The views of a scene show one set of named points, each view turned or mirrored, shifted and resized as a whole, with a little noise and some points left out.

Scene 1
View 1
q831: [ 11 -10  26  -4 -29 -10  -1 -11  -9  31 -13 -22 -11 -10 -11  18   1  18
 -15  22  31   2]
q60: [  0  14 -11 -10 -22  -1   6  -5 -12  26 -12 -11 -41  19 -19  15   7  13
 -14  10  19   6]
q235: [  8  18   4 -23 -51 -15  20  25   0  36 -11 -25 -47  34 -33  16  16  33
  -5  24  23 -21]
q217: [ 16  40 -17 -34 -69 -34  15  49   2  46 -23 -51 -55  34 -34  12  26  49
  -9  18  28 -23]
q292: [  7 -23  61 -10 -44   4  33   2   8  31   8  -3 -26  30 -34  22   2  24
   2  46  21 -37]
q849: [-13  20 -33  -9  -1  18  13 -14 -17  14  -7  15 -60  41 -24  12   6  -3
 -12   4   7  10]
q694: [ -2 -16  37  -6 -22  17  30 -12  -1  21   6  12 -34  34 -31  19   0  10
   0  35  15 -21]
q766: [  1  20 -32  -8  -7  -4 -10 -15 -20  24 -20 -15 -35   1  -7  12   6   4
 -24  -3  21  27]
q448: [-11  16 -28  -7  -1  17   8 -19 -18  16  -8  12 -53  31 -20  13   5  -3
 -14   4   9  14]
q262: [ -4   0   7  -7 -15  11  16 -14 -10  20  -3   5 -40  26 -23  16   3   7
  -9  19  15  -3]
q328: [  1 -23   9  18  24  10 -27 -64 -28  12 -15   1   6 -45  14  17 -15 -19
 -32   1  27  49]
q126: [  0 -31  22  20  23  16 -18 -63 -26  12  -8  10   6 -36   8  18 -17 -20
 -27  10  25  38]
q498: [-15 -12  -7  12  30  34  -3 -58 -26   4  -3  32 -27   3  -4  15 -12 -26
 -20   4  10  33]
q719: [-14  18 -35  -6   8  23  10 -23 -20  12  -7  18 -57  36 -20  11   2  -8
 -13   0   6  18]
q885: [  2 -18   7  14  17   5 -25 -55 -26  16 -16  -3   2 -40  11  16 -13 -14
 -30   3  28  44]
q977: [ 12   5  22 -18 -51 -15  18  19   2  38 -10 -27 -34  22 -30  18  12  33
  -6  29  26 -22]
q592: [ 12  23 -11 -20 -45 -24   4  20  -6  38 -21 -38 -38  12 -21  14  15  31
 -15  13  28  -3]
q652: [ 18   5  32 -25 -69 -24  25  34  10  43  -9 -38 -36  29 -37  18  16  45
  -1  38  29 -38]
q462: [ -9 -29  31  12  12  29   8 -51 -15  10   4  26 -16   3 -11  19 -13 -15
 -12  22  14  11]
q891: [ -7  -4   8  -2  -6  18  14 -22 -12  17  -1  13 -38  24 -22  16  -1   0
  -9  18  14   2]
q99: [ -9  35 -76  -1  22   4 -29 -35 -36  14 -31  -6 -43  -7   7   8   3 -14
 -35 -27  16  61]
q959: [  2 -13  -9  18  27   5 -36 -62 -33  13 -22  -5   7 -51  20  14 -14 -20
 -37  -6  29  60]
View 2
q99: [  8 -11 -25   7   9 -29 -24  41   4  24  74  -6  11 -26 -19  -4 -62   2
  64 -20  25  44]
q126: [ 17   1   6  36  19 -24 -19   8  -5 -27  63  27  -5 -55  11 -30  -5 -22
  13  15  50  -3]
q292: [-14  -1  21 -21 -21   7   1  -8  20 -37 -45  17   2  -2  28 -13  26 -24
 -40 -21  14  -5]
q891: [ -4 -17   9   5 -14 -18 -14   5  11 -18   2  15   2 -15   6  -7 -19 -11
  -5 -32  24   6]
q831: [ -1  16   1 -21   2   4  -1  11  10 -18   9   8   6 -18  19 -19  18 -22
   0   5  18  15]
q498: [  9 -27   8  39   1 -38 -27   7   0 -17  48  24  -3 -39  -2 -16 -40  -8
  14 -24  45  -1]
q462: [  6 -18  19  32  -2 -26 -20  -4   3 -32  24  29  -6 -38  12 -21 -13 -17
 -10 -14  43 -13]
q262: [ -7 -13   7  -7 -14 -12 -10   8  16 -14  -5  12   5  -9   8  -6 -15 -12
  -5 -31  18  11]
q328: [ 19   5  -1  31  24 -25 -18  16  -8 -20  77  22  -3 -56   8 -31  -9 -20
  26  19  48   6]
q217: [-23  16 -16 -77 -20  24  11  28  31  11 -40 -22  24  29  12   6   7 -11
  10 -27 -21  52]
q448: [ -5 -23  -1   1 -14 -22 -19  16  14   0  12   5   7 -10  -5   0 -42  -2
  15 -43  20  21]
q977: [-14  11   2 -44 -15  13   4  12  22 -13 -30  -1  13   6  20  -7  17 -19
 -11 -17   1  22]
q719: [ -5 -30  -1   8 -16 -27 -23  16  14   1  16   6   6 -10  -8   2 -52   1
  17 -49  21  19]
q652: [-20  16   2 -63 -20  23  12  10  27 -15 -51  -4  15  17  26  -6  32 -21
 -21 -17  -8  25]
q959: [ 21   9  -9  28  28 -24 -19  22  -9 -10  89  18   0 -57   3 -29 -15 -18
  40  22  46  15]
q60: [ -6  -5  -4 -19  -9  -7  -8  18  16  -3   4   1  11  -6   5  -4 -18  -8
  11 -24  12  25]
q849: [ -7 -28  -1  -1 -20 -23 -20  17  16   1   6   3   8  -4  -7   4 -48   0
  14 -50  16  21]
q766: [  0  -1 -14 -13   1 -12 -12  28  10   6  33  -2  12 -15  -2  -6 -26  -8
  32 -16  17  35]
q235: [-18   4  -2 -48 -20  11   3  16  26  -6 -33  -6  16  14  14   1   4 -13
  -4 -29  -4  30]
q592: [-11  10 -10 -46 -11   9   1  24  20   2  -9  -8  16   6  10  -3   1 -13
  11 -18   0  37]
View 3
q849: [ 26   2   9  27  -4 -11 -17  21  -3 -15  42 -36  -2  18 -34 -10 -18  17
 -21  -1   7 -35]
q719: [ 25   3   8  24  -4 -12 -22  25  -6 -21  51 -36  -5  14 -34 -11  -8  17
 -15  -2   6 -29]
q498: [ 18   6  -4  -1  -6 -38 -34  23 -12 -39  71 -50 -30   8 -15  -2  30   5
  -2 -19  -3  -9]
q126: [  7   6 -16   0  -6 -67 -41  -1 -13 -43  57 -58 -36   9  22   4  42 -21
  -3 -42  -4   4]
q959: [ 11   6 -12  30 -11 -69 -61   5 -18 -54  53 -44 -23   5  35  -6  41 -25
  10 -33   6  18]
q60: [ 16   1   2  33  -1 -29 -17  -3   1 -10  20 -41   2  23  -7  -5 -24  -1
 -28 -15   8 -34]
q766: [ 17   2   1  49  -6 -33 -35   5  -6 -24  26 -33   3  18   3 -11 -13  -5
 -14 -11  13 -16]
q235: [ 13  -1   1  36   5 -23   4 -24  12  14  -7 -44  10  34  -9  -2 -52  -2
 -51 -18   8 -56]
q694: [ 12   3  -6 -13   8 -29  10 -14   7   4  29 -64 -21  27 -21  10 -15   4
 -44 -30  -8 -52]
q592: [ 13  -2   1  50   0 -30 -13 -20   6   2  -6 -39  14  30   4  -5 -43  -8
 -39 -16  13 -41]
q217: [ 13  -5   6  67   4 -19   1 -29  14  19 -32 -31  33  39  -1  -8 -75  -5
 -54 -10  18 -59]
q462: [ 12   6 -11 -18   1 -46 -16   1  -4 -24  59 -64 -37  15  -9   8  25  -2
 -19 -35  -9 -23]
q977: [ 10   0  -4  27   8 -35   5 -33  12  14  -6 -52   3  34   1   5 -44  -9
 -52 -26   4 -53]
q448: [ 21   2   5  31  -4 -20 -24  16  -4 -20  41 -38  -3  17 -22 -10 -11  10
 -18  -6   7 -27]
q831: [  5   2 -11  22   1 -53 -16 -27   3  -8   9 -54 -10  27  19   5 -12 -20
 -34 -36   2 -29]
q652: [  6  -2  -4  28  11 -32  16 -44  19  25 -23 -54   8  41   2   5 -60 -11
 -65 -31   4 -65]
q885: [  9   6 -14  20  -8 -66 -47  -2 -13 -43  48 -51 -25  10  29  -1  32 -23
  -1 -36   3   6]
View 4
q292: [ 29   6 -13 -19  58   9 -18 -65  28  -2  -1 -14   4  18   2  -5  24 -19
   1  20   6 -42]
q126: [ 39  -4  11  28 -30  -4  16 -26 -17  -2  13   9  -3  -5  43 -38   7   8
   5 -31  24  36]
q891: [  7   5  -3  12   9  24 -29 -31   7   1  -4   1  -4  -5  31 -20  19 -24
   3 -11   2 -24]
q831: [ 21  -3  13  -8  12 -14   3 -53  -2  12 -17 -11   9  -4   7 -16  16 -29
   8   8  16  -6]
q766: [-13  -3  23  12 -22   0 -18 -25 -17  20 -33   0   4 -29  25 -22  16 -48
  10 -10   6  -8]
q652: [  3   2   5 -34  58 -10 -20 -72  19  19 -37 -26  14   3 -18   3  27 -56
   6  37   3 -53]
q885: [ 28  -6  19  25 -37 -11  16 -27 -24   6  -1   6   0 -15  38 -36   6  -8
   8 -25  24  37]
q977: [  3   1   8 -21  39  -4 -19 -60  12  16 -31 -19  11  -3  -5  -4  23 -48
   7  24   4 -41]
q498: [ 13   3   1  36 -29  28 -20 -10 -10  -3  12  15 -10 -12  56 -36  14  -5
   3 -36   8   6]
q719: [-25   5   3  25 -13  38 -51  -9  -4   9 -17   8  -8 -24  44 -23  21 -43
   5 -22  -8 -33]
q99: [-33  -4  32  36 -65   7 -24   4 -38  25 -39  11  -4 -47  48 -32  11 -52
  12 -34   5  10]
q60: [ -9   1  12   3   4   8 -26 -35  -2  16 -27  -6   2 -16  19 -15  20 -45
   8   0   2 -25]
q328: [ 32  -5  18  30 -42 -11  19 -23 -26   3   5   9  -1 -14  41 -39   5  -1
   8 -32  25  43]
q849: [-22   6   3  18  -5  34 -48 -15  -1  11 -20   4  -6 -21  38 -20  21 -44
   5 -16  -8 -36]
q462: [ 32   4  -8  22   0  22 -11 -29   4  -9  21   8  -7   5  43 -30  14   4
   1 -22  11   1]
q592: [-13  -1  18 -13  16  -7 -21 -48  -2  25 -44 -16  10 -19   0  -8  21 -61
  10  16   3 -33]
q694: [ 19   7 -13  -1  36  23 -28 -47  20  -3   4  -5  -2  10  20 -13  23 -19
   1   3   3 -37]
q959: [ 24  -8  26  32 -56 -16  19 -17 -34  10  -5   9  -1 -23  42 -40   4  -9
  10 -33  27  48]
q262: [  3   4  -1   6  15  19 -28 -37   7   4 -10  -2  -1  -6  24 -16  21 -31
   4  -3   2 -29]
q448: [-17   5   4  19  -9  29 -41 -16  -3  10 -18   5  -4 -20  38 -21  20 -41
   6 -16  -3 -28]
View 5
q462: [  5 -21   2   0 -24 -20  19  18  46   8  15  52  -8   6  17 -33  30   3
  55  -3 -26 -71]
q831: [ 29 -16  14 -33 -14 -36  14   7   6  15   7   8   5   5  -5  17  18   1
  42   4  -5 -33]
q849: [ 37  -3 -10  16 -29 -21 -21  17  -1   1  18  37 -10   3  12 -39  20 -31
  23 -38 -51 -15]
q498: [ 22 -23  -5  10 -15 -14   9  10  33  13  10  79  -4   2  28 -61  24  -1
  37   2 -45 -59]
q885: [ 35 -35  10 -27   4 -22  27  -6  21  30  -8  71  12   2  22 -33  14  19
  34  40 -21 -56]
q766: [ 55 -12   1 -13 -11 -28 -11   0 -18  15   3  34   6   0   8 -20  10 -16
  15  -5 -35  -5]
q959: [ 43 -41   9 -28  12 -21  27 -14  15  35 -15  88  18  -1  28 -46  10  24
  26  53 -27 -52]
q217: [ 57  10   7 -26 -27 -47 -24  11 -48   0  15 -45   2   4 -25  45   9 -40
  20 -43 -12  32]
q448: [ 37  -7  -8  11 -25 -21 -15  14   1   4  15  40  -7   3  14 -38  19 -25
  24 -29 -47 -19]
q891: [ 20  -9  -2   2 -28 -24   0  20  19   1  20  28  -9   6   7 -20  26 -15
  42 -25 -31 -40]
q694: [  5  -3   3  -2 -39 -28   4  29  29  -5  28   2 -14   9  -5   4  32 -16
  58 -38 -16 -48]
q60: [ 39  -7   1  -8 -21 -29  -9  10  -7   7  12  17  -2   3   1  -8  16 -20
  28 -20 -28 -14]
q262: [ 23  -6  -1  -2 -29 -27  -3  20  12   2  20  17  -8   6   2  -9  24 -18
  41 -29 -27 -32]
q126: [ 21 -37  11 -21  -1 -21  32   0  37  27  -2  74   8   3  24 -37  20  23
  44  36 -19 -72]
q292: [ -2   0   9 -15 -42 -35  10  31  29  -7  29 -25 -13  11 -18  36  34 -13
  66 -40   2 -47]
q99: [ 74 -22  -6  -1   5 -20 -15 -13 -26  26 -10  84  12  -4  31 -67   2 -13
  -5  15 -60   0]
q235: [ 36   5   6 -16 -32 -39 -14  18 -16  -2  19 -25  -5   6 -16  28  18 -30
  35 -41 -13   1]
q328: [ 32 -39   9 -25   5 -22  29  -7  26  31  -7  81  12   1  26 -41  16  23
  35  45 -22 -63]
q719: [ 38  -6 -11  18 -26 -18 -18  15   3   1  17  48  -8   2  18 -47  19 -28
  23 -32 -53 -19]

Which points are out of place in each view (at most two, in the order of its rows)? Write - if all are in place.
view 1 => q592
view 2 => -
view 3 => q448
view 4 => q719
view 5 => q766

Scene 2
View 1
q894: [-66  23 -97  12  18 -62 -29   3 -30  46  32  84   5 -27 -21  -5  20  12
   1 -17  37  16]
q497: [ 34  44 -40   6  48 -10  10  -2 -10  55  34  59  31  11 -58  28 -17   1
 -20   7  56   8]
q802: [-46  22 -20 -34  25  12  10 -31   7  -2  17 -26  -9  -4 -27 -28  23  -8
  -8 -12 -20  54]
q553: [-43  26 -47  -9  18 -13   2 -16  -5  21  29  17  -1  -3 -18 -25   7   6
 -14 -16   8  30]
q365: [ -1  30 -23 -24  49   2   6 -20  -4  24  17  19  12  -7 -63  20  19 -17
  -2   7  17  43]
q521: [-67  15 -40 -30  22 -11  -5 -26  -3   3  15  -1 -11 -22 -29 -19  39  -9
   4 -13 -16  54]
q379: [-57  28 -26 -14  -6  23  29 -29  17  -1  39 -52 -18  30  31 -88 -25  27
 -44 -39 -26  28]
q516: [-48  32 -42   3  -5   7  23 -18   7  15  47 -19  -9  29  30 -77 -34  36
 -45 -37  -3  13]
q393: [-42  25 -25 -26  24  10  13 -28   6   4  23 -20  -6   1 -20 -32  11  -1
 -15 -15 -14  45]
q820: [-44  32 -49   2   3  -3  15 -15   1  23  42   0  -3  18  14 -57 -24  28
 -37 -30   7  15]
q960: [ 18  38  13 -30  43  43  38 -32  16   9  24 -38   8  27 -43 -15 -11  -8
 -28  -1  -3  43]
q531: [ -30   39  -14   -2  -10   40   49  -25   24    6   52  -62  -11   56
   47 -102  -62   42  -66  -44  -18   13]
q630: [-25  23 -20 -36  45   3   2 -28  -1   8   9   3   3 -18 -65  13  38 -24
   8   5  -2  56]
q233: [-40  26 -35 -18  24  -3   6 -21   0  14  24   1  -2  -3 -24 -23  11   0
 -13 -12  -1  37]
View 2
q630: [-22 -33 -29   8 -14  -3  -5  65 -36  13  23 -27 -37   4 -29  -4 -14 -15
  -3  20   1  -5]
q820: [ -9  -9  17   1 -21 -25  39 -28  -5  10  38  25  35   1   2  -7 -18  38
  16  34 -23 -50]
q521: [-22 -30 -27   6  -2  -1  -5  42 -36  22  19 -14 -11  -3   7 -34 -36   8
   1  34  -4 -28]
q894: [ -4 -25   7 -42  -1 -63 -42  33 -33  -8  23  30 -10  29 -20  -6 -53  64
 -37  83  -8 -33]
q516: [-11  -6  18  10 -22 -17  53 -42   0  15  38  26  44  -7   9 -12 -15  33
  27  24 -24 -55]
q802: [-23 -27 -25  19 -12  10  21  30 -27  23  26 -18  -5 -11   0 -24 -18  -8
  16  13  -6 -26]
q531: [-14  -1  24  32 -36   2  97 -72  15  23  46  22  67 -22  15  -8   6  17
  53  -3 -31 -62]
q553: [-13 -24  -3  -5 -15 -25   6  18 -21   7  30   7   0   7 -13  -6 -25  25
  -2  39 -10 -30]
q233: [-16 -23  -6   1 -16 -18  10  22 -22   9  30  -1  -5   4 -15  -6 -19  13
   3  30  -9 -27]
q960: [-21 -22  -8  29 -41   6  54  18  -9  12  40 -21 -11  -7 -42  22  21 -31
  28 -13 -10 -12]
q379: [-18 -10   3  27 -19   7  65 -40  -1  28  37  10  49 -21  26 -28 -13  16
  40   8 -22 -57]
q365: [-17 -30  -9   1 -28 -22   3  50 -24  -1  32 -13 -34  13 -53  23  -1  -9
  -5  22  -3  -2]
q497: [ -3 -22  23 -24 -42 -63   1  30 -12 -24  39  18 -28  34 -81  60   5  22
 -20  42  -9  -4]
View 3
q393: [ 51 -13  -3 -18 -12  -1  -4   1  -4 -14  26  -2  18   8   3 -11 -22 -16
   0  24   0  23]
q553: [ 58 -21 -21  -6   3 -18 -11 -16 -16  -4  37 -21  15  -1  18 -22 -27 -10
   2  17  25  15]
q820: [ 55  -8 -24  28  -2 -21   6  -3 -12  -2  42 -21  -8  10  29 -52 -18 -23
   6  60   4  -8]
q365: [ 61 -17 -23 -17  -3 -12 -26   1 -36 -20  14 -21  30  -1 -17   7 -25  21
 -10 -23  36  41]
q531: [ 41  18  -6  51 -25  -2  30  37  -3 -17  28   3 -29  34  16 -61   2 -36
   6 107 -49 -18]
q521: [ 55 -30  -6 -42  -2  -8 -13 -25   2  -3  36  -6  30  -4  15  -7 -31 -20
   2   5  22  29]
q894: [ 73 -47 -47  -7  31 -44 -27 -62 -26  15  62 -52  21 -22  47 -34 -45  -6
   5  -8  75   8]
q497: [ 73 -12 -59  41  14 -39 -32   2 -72 -16  19 -55  10  -2 -11 -19 -23  44
 -13 -19  63  22]
q379: [ 43   0   2  14 -21   0  20  13  11  -9  35   6  -9  22  23 -46  -9 -43
   9  84 -34  -4]
q630: [ 55 -22  -9 -42  -7  -2 -23  -6 -18 -19  16  -7  39  -1 -13  16 -28   6
  -6 -22  26  47]
q960: [ 48  10  -7   7 -26   6  -6  41 -31 -34  -3   0  13  22 -34   1  -7  14
 -11  16 -12  33]
q802: [ 48 -16   3 -33 -15   4  -4   0   2 -14  23   5  26   8   2  -2 -22 -18
   0  17  -1  31]
q516: [ 52  -3 -17  31  -8 -15  13   5  -6  -4  40 -13 -13  16  29 -54 -13 -31
   7  75 -12 -12]
View 4
q521: [ 10  20  47 -52  -9  54 -22 -11 -19 -22 -15   9  33  13  -5  19  55  16
  -7  20 -15  21]
q531: [ 36 -23 -10 -19  -3  -4  59  52  20  46  30   8 -40 -38  19 -34  63  45
 -32 -15  43 -40]
q894: [-29  74  33 -69  13  33  18 -39 -27 -60 -28 -10  30 -20  17  73 114  44
  25  44 -50 -10]
q393: [ 12   3  26 -43 -14  41   0  -1  -8   0  -7   3  11  -4  -2   0  42  13
  -4  18  -1   6]
q497: [-46  39 -20 -60  -9  24  48 -58 -13 -24 -32 -42  -7 -54   9  33  41  -4
  65  70 -43 -26]
q630: [ -9  15  30 -58 -22  61 -19 -38 -22 -23 -29  -9  30   3 -11  16  22 -11
  22  44 -28  23]
q960: [  7 -23  -4 -38 -28  40  12  -7   0  25  -9 -13 -10 -19  -9 -28  -5 -15
  14  29   8   1]
q820: [  9  18  10 -39   4   9  43  15   2   2   7   0 -10 -31  18  11  85  45
  -9   8   4 -28]
q233: [  2  17  23 -49  -8  40   4 -11 -13 -10 -12  -1  13 -10   2  14  52  15
   5  26 -12   2]
q365: [-18  16  11 -57 -20  52   0 -43 -18 -18 -31 -20  15 -14  -8  14  17 -15
  38  53 -30  10]
q379: [ 35 -10  17 -28  -3  15  28  43   9  25  20  15 -13 -15  11 -18  68  42
 -36 -12  31 -17]
q802: [ 16   1  32 -44 -16  51 -12  -2 -11  -1  -9   6  20   6  -7  -2  34   8
  -7  17  -1  17]
View 5
q820: [  2 -18  -4 -18 -15 -31  10  -1  45 -22  -4   0 -51 -35  32  16  13 -24
  11 -33   2 -32]
q233: [ 23 -36  19 -29 -22   8  -6  15  21 -12  16  13 -38 -12  32  32  -6 -31
   5 -15  -8   5]
q960: [ 17 -42  58  -4 -33  20  -5  14  27 -42  39 -40 -36 -22 -15  21   6 -24
  19  11  -5  27]
q553: [ 21 -27   7 -35 -16   1  -1  17  17 -13   8  14 -38 -11  43  29 -10 -29
   3 -24 -14  -5]
q630: [ 39 -48  41 -36 -27  42 -18  29  -1  -8  32  15 -25   9  27  43 -23 -36
   3   0 -20  37]
q521: [ 29 -50  18 -37 -22  20 -21  19  22   6  16  48 -37  -1  37  50  -9 -43
  -1 -12  -4  13]
q497: [ 36   9  19 -41 -14   8  21  31 -36 -49  17 -54 -22  -2  57  -1 -40  -1
   7 -30 -53   7]
q393: [ 18 -44  26 -21 -25  10 -11  11  34 -12  19  16 -40 -16  15  36   3 -35
   7  -7   1   8]
q894: [ 37  -4 -26 -64  -5  -5   9  28 -19   2 -11  37 -30   6 100  28 -41 -24
 -10 -53 -39 -18]
q516: [ -4 -23  -1  -9 -17 -35   9  -7  60 -25  -4  -2 -55 -44  19  17  24 -25
  13 -30  12 -37]
q379: [ -9 -42  10   1 -23 -28  -2 -12  79 -18   3   9 -60 -48  -3  26  38 -36
  15 -15  27 -28]
q802: [ 21 -54  32 -22 -27  19 -18  14  35  -6  24  26 -40 -11  12  43   2 -40
   7  -1   3  16]
View 6
q820: [  8  -8   3   6 -10  13  18 -27   2  12  14  -2   8  -8   4 -20  15   3
  25  11  -2  -8]
q379: [ -2 -19  13   3 -12  20  10  -8  -6  12  20   1  11 -16   6 -14  15  28
  25   7 -26  -5]
q894: [  6   8  -9  12 -20 -22  13 -54  14  -4  -2   7  10   2   7 -32  17 -40
  -1  -6  35 -19]
q630: [-30  18  19 -10 -10 -14  -1 -14  10  -2 -13  -4   6   5  27  -1 -11 -23
 -18 -11   1  -3]
q802: [-23   1  19  -5 -14  -5   0  -8   3   1   0   1  10  -4  19  -6   0   0
  -7  -8 -14  -3]
q531: [ 10 -19  11   2  -3  38  21 -10  -7  22  25  -9   7 -16   1 -11  14  34
  44  21 -26  -1]
q521: [-22   2  13   0 -21 -16  -4 -18   6  -5  -2   9  12  -4  18 -14   6 -10
 -15 -14  -3 -10]
q516: [  8 -12   6   6  -9  19  17 -22  -1  14  18  -2   9 -12   3 -19  15  15
  29  12 -10  -7]
q960: [-22  14  25 -17   5  18  10  -2   5  14  -5 -20   1   2  24  11 -18  -1
   7   9 -16   8]
q497: [  2  31   1  -8   7   6  26 -43  18  12 -14 -24  -4  13  17  -4 -13 -47
  12  16  34  -2]
q553: [ -6   5   6   2 -12  -4   9 -28   8   3   1   0   8  -2  13 -16   6 -15
   3  -1   7  -9]
q365: [-21  24  15 -11  -3  -6   7 -22  13   3 -14 -12   2   9  25   1 -13 -31
  -9  -2  10  -1]
q233: [-13   5  11  -2 -11  -3   7 -20   7   3  -1  -1   7  -2  16 -11   3 -11
   0  -2   0  -6]
q393: [-18   2  16  -4 -12   0   3 -12   3   3   2  -1   9  -4  17  -8   2  -1
   0  -3 -10  -4]

Which points are out of place in each view (at most two, in the order of its rows)? Write - if all are in place.
view 1 => q497, q820
view 2 => q233, q365
view 3 => q521
view 4 => q630, q960
view 5 => -
view 6 => q894, q531

Scene 3
View 1
q901: [ 18 -13   5   3 -28 -28   6 -19  10  13  -5 -11  -2  29  40 -28 -22   6
  -5   7   6 -35]
q467: [ 12 -11  -8  27 -10 -17  22  20  31  11 -11   6  -9  29  11   0 -22  34
  -3  10  29 -18]
q827: [  8 -11 -14  56  13  -7  42  66  62  14 -20  25 -22  36 -24  32 -18  63
  -9  14  62   8]
q30: [  2  38 -41  -4 -37  -1   8  21 -25  38  -5   7 -19   1  10  -2 -42   7
 -38  -6 -18 -11]
q829: [ 28   3  15 -10 -28 -34  11   6  21  50 -12  -4 -29  48  12 -21 -17 -18
 -56   1  12   8]
q383: [ 30  -7  20   0 -21 -36  17  11  35  43 -15  -2 -28  53   8 -17 -13  -8
 -46   4  24   8]
q868: [ 28 -19  21  22  -5 -33  27  28  57  33 -18   5 -27  57  -3  -3  -8  15
 -34  10  47  12]
q46: [ 18 -16   6  26  -7 -24  24  23  43  20 -14   5 -17  43   6  -1 -16  26
 -16  10  38  -5]
q770: [ -9   1 -45  55   3  10  35  54  28  -4 -12  24  -4   4  -7  31 -34  76
  17  12  36 -23]
q270: [ -8  35 -55  15 -27  11  15  34 -19  22  -6  15 -12  -9   4  13 -44  34
 -17  -2  -8 -19]
q331: [ 24   3   8  -7 -30 -30   9   1  13  40  -9  -5 -21  39  19 -22 -20 -11
 -41   1   7  -5]
q957: [  4  15 -29  13 -24  -6  15  21  -2  22  -7   7 -12  11  12   0 -34  24
 -17   1   3 -18]
q416: [ 12  33 -23  -5 -31 -12  13  29  -6  51 -10   8 -31  20  -2  -1 -33  -3
 -58  -6  -4   8]
View 2
q829: [ 12  18  19 -17  -3   2  11 -14  32  -8  12   6 -18 -16  19 -21  20 -13
  -2   3 -20 -40]
q868: [ 11  -1  16 -50 -22  -4   5 -11  46   3   5  17 -21 -11  16 -17  30  23
  13  -6 -31 -48]
q827: [ 12  -3   5 -87 -27  -2 -12 -19  40  20  -9  27 -22  24   3   4  24  55
  40   0 -32 -33]
q383: [ 11  10  19 -27 -12  -1  10 -12  38  -5  10  10 -18 -18  18 -20  24  -1
   2  -2 -24 -44]
q270: [ 12  37   3 -31  -1   8 -19 -21  -2  14 -13   5 -10  33 -12  19  -1  -5
  33  12  -6   5]
q416: [ 14  32  12 -24  12  13   0 -26  16  -3   7   7 -19  15  13  -6   8 -14
   9  20 -10 -19]
q331: [ 11  20  17 -12  -9  -1   5 -10  26  -4   5   3 -14 -15  10 -13  18 -15
   4  -3 -17 -32]
q770: [ 10  12  -1 -70 -30  -4 -27 -13  15  29 -24  18 -11  34 -20  26  11  40
  53  -5 -22  -5]
q957: [ 11  27   7 -27 -10   1 -11 -13  10  10  -9   5 -10  13  -7   9   9  -3
  25   2 -13 -10]
q46: [ 10   4  13 -45 -27  -7  -3  -8  36   8  -4  14 -15  -6   4  -5  24  20
  21 -10 -27 -35]
q901: [  8  18  15  -5 -29 -14  -5   4  18   4 -10  -3  -4 -24  -9   1  17 -14
  14 -23 -17 -22]
View 3
q467: [ 24   9   5 -16   9   2  18 -13 -21  21 -12  37 -17  24  18  21  -7   5
 -47  20   0  51]
q46: [ 31   8   8 -12   9   8   3 -22 -23  26  -5  31 -37  29  33  23 -20   6
 -48  15  -6  49]
q416: [  5 -16 -24 -13 -28  16 -15 -17 -23  19 -11  -6  17   7  43   1   7  39
 -30 -47  -3  26]
q827: [ 37  -2   9   8   5  32  45 -13 -44  61 -18  43 -73  29  44  14   1  43
 -68  51  16  59]
q30: [ -6 -11 -27 -21 -28   3   6  -4 -18   9 -20   4  49   1  20   0  26  34
 -28 -40   4  29]
q868: [ 39   4  11  -6   8  18 -19 -31 -26  34   4  22 -60  34  51  23 -35  10
 -48   6 -13  45]
q957: [  6  -1 -12 -19 -11   1  19  -6 -20  13 -19  22  22  11  15  10  14  21
 -37  -9   5  39]
q901: [ 17  18   3 -35  12 -22 -11 -16  -2 -10  -3  32  22  21   3  29 -20 -27
 -29  -8 -16  43]
q770: [ 17   4   0  -3   3  13  79   6 -37  43 -34  55 -17  17   8  10  32  38
 -62  55  29  61]
q829: [ 22  -2  -6 -19  -9   8 -48 -31 -14  11   7  -1  -9  21  48  18 -31   6
 -28 -42 -22  30]
q383: [ 29   2   1 -15   0   9 -41 -33 -16  17   8   6 -28  27  49  21 -35   3
 -35 -25 -21  36]
q270: [ -5 -10 -24 -15 -24   6  42   5 -25  18 -31  20  43   1   9  -1  41  42
 -38 -11  17  38]
q331: [ 17   2  -6 -24  -6  -1 -35 -25 -10   3   3   6   5  19  34  18 -23  -1
 -28 -35 -19  32]
View 4
q467: [-19  14  -2  13  18  37  -7  -8  20  50  -5  10 -45 -14  -1   7   3  11
 -10 -15 -28   8]
q270: [-55   4 -16   9   9  38   3  44 -16  73 -17 -18 -51 -15 -33 -14  16  -4
  45   7  -7  -4]
q30: [-52   6 -36  12  19  26   0  24 -13  47 -25 -20 -22 -34 -39 -36  23   9
  61  13   1  -1]
q383: [-13  10 -32  21  37   6 -10 -49  23  11  -2  -8 -10 -37  -2 -25   4  45
 -16  10 -12  14]
q770: [-39   6  22   8  -1  52   2  43  -1  97   5   0 -92  12  -6  31  -3  -7
 -17 -11 -29  -1]
q46: [-14  12  -6  17  24  26  -9 -26  23  41   3   4 -41 -17   4   4  -2  26
 -29  -5 -24  11]
q331: [-20  13 -37  18  35  16 -10 -35  19  14 -16  -3  -2 -42 -13 -32  15  31
  18   2 -11  10]
q829: [-20  10 -41  22  39   4 -10 -45  17   7  -9 -13  -1 -45 -12 -36   9  45
   4  15  -6  12]
q416: [-47   2 -41  17  27  10  -2   2 -10  35 -12 -32 -20 -35 -31 -39  13  32
  30  29   6   2]
q827: [-27  -1  17  16  10  26   0   5   6  76  26 -16 -90   9   8  30 -19  29
 -74  11 -23   5]
q901: [ -9  27 -19  13  28  42 -14 -29  33  24 -28  29  -4 -36  -5 -14  20   3
  34 -33 -31  11]

Which points are out of place in each view (at most two, in the order of its rows)? Write - if all are in place.
view 1 => -
view 2 => -
view 3 => -
view 4 => q270
